A landscape with many valleys, sampled at points; each row gives a point and its height.
A ball rolls from a point to the lowest of its 5 nearest points, and stops where none of them is lower. Distance is the straight distance between rows; heights are no part of it.
bov: .08; -.15; -.01; .15; .23; .17; -.15; -.33; .11  h=58
Gek: .23; .02; .02; .04; -.10; -.37; -.08; .28; .03  h=53
lukop: .03; .22; .01; .12; .03; .04; .11; -.32; .29  h=453
pef: .63; .09; .04; .19; -.11; -.26; .08; .11; -.24  h=292
luzum: .07; .03; .05; .12; .09; -.08; -.05; -.03; .07  h=287
ragip: .31; -.16; -.05; .14; .10; -.25; -.15; .32; -.28  h=204
Nimik: .02; .30; .00; -.16; -.42; -.14; .22; -.21; .40  h=109
Remo: -.12; .03; .01; -.05; .00; -.19; .00; .26; .06  h=256
gubo: .19; -.06; .04; .14; .13; -.16; -.12; .12; .01  h=186
Bulu: -.14; .11; .07; .04; .10; .03; .04; -.08; .17  h=409
vus: -.55; .35; -.08; -.49; -.53; .08; .31; .23; -.14  h=74
kapo: -.20; -.55; -.11; -.09; .16; .34; -.31; -.06; -.13  h=809
siz: .21; -.32; .02; .13; .18; .05; -.30; -.03; -.15  h=397
mina: -.30; .05; .05; .05; .21; .35; .09; -.32; .10  h=60
vadi: -.18; -.20; -.10; -.04; .16; -.15; -.10; .35; -.12  h=161
Pud: -.43; .36; .05; -.17; -.14; .17; .27; -.03; .11  h=549
kade: .38; -.06; .02; .17; .06; -.24; -.07; .20; -.16  h=160
Vuni: .27; .09; .05; .15; -.02; -.16; -.01; -.02; .11  h=303
pes: -.52; .09; .04; -.01; .18; .42; .11; -.23; -.14  h=509
fizal: .35; -.01; .01; .25; .12; -.01; -.08; -.19; .00  h=429
Kolu: -.48; .20; .01; -.07; .06; .35; .22; -.13; -.07  h=105
revi: -.11; -.02; -.11; -.10; .00; -.31; -.03; .42; .00  h=246
suk: .30; -.36; -.02; .21; .15; .26; -.28; -.37; -.10  h=720
Tok: .07; .12; .06; -.03; -.19; -.25; .03; .13; .17  h=211
Gebaf: -.15; -.16; .02; .05; .20; .03; -.14; .03; -.02  h=198
Bago: .67; -.16; .03; .24; .09; -.02; -.08; -.01; -.43  h=333
lino: -.29; .22; .06; -.37; -.50; -.09; .27; .05; .24  h=661
vog: -.32; -.32; .00; -.05; .21; .39; -.15; -.19; -.07  h=602
lovof: .57; -.11; -.01; .23; .12; -.04; -.11; -.08; -.26  h=51
sebob: -.18; -.30; -.08; .00; .22; .01; -.17; .18; -.09  h=48
Suv: .74; .12; .05; .12; -.05; -.16; .14; .11; -.39  h=399
lidan: -.32; -.27; -.04; -.03; .24; .16; -.13; .12; -.10  h=195
Pasit: -.48; .03; -.01; -.09; .14; .14; .09; .10; -.10  h=395
rulaz: -.45; .14; -.07; -.28; -.18; -.05; .21; .33; -.03  h=468
Zum: -.37; .23; .04; -.19; -.16; -.04; .22; .07; .11  h=545
dobas: -.41; -.04; .01; -.06; .21; .32; .02; -.12; -.05  h=542
Ramot: -.58; .34; -.03; -.14; -.09; .28; .30; .06; -.19  h=490
gumo: -.30; .04; -.09; -.21; -.09; -.24; .11; .37; .10  h=339
soke: .41; -.27; -.02; .16; .17; -.04; -.22; .06; -.23  h=280
gur: .39; .26; .04; -.02; -.31; -.28; .07; -.02; .24  h=359
feter: -.08; .24; -.04; .12; .12; .17; .13; -.41; .30  h=523
dom: .66; -.21; -.03; .29; .12; .10; -.13; -.28; -.30  h=43
Nezu: .06; .23; .03; -.03; -.14; -.15; .10; -.11; .31  h=321
Fikot: .01; .21; .06; -.18; -.32; -.21; .09; .06; .33  h=383
loso: .08; -.40; .00; .07; .18; .21; -.28; -.14; -.05  h=591
pomir: .10; .24; .05; -.19; -.44; -.21; .17; -.07; .40  h=265
sotap: -.05; .30; .03; -.14; -.27; -.13; .14; -.09; .35  h=281
kamul: .15; -.54; -.03; .05; .12; .17; -.41; -.09; -.17  h=565

For each start below, name every point that the ball comes to, in order.
soke -> lovof > dom
siz -> gubo > Gek
Suv -> lovof > dom
Zum -> sotap > Nimik

For each start below, name the point where the ball stops.
Vuni -> Gek
gur -> Gek
fizal -> dom
kamul -> dom
pef -> dom
Bulu -> sebob
luzum -> Gek
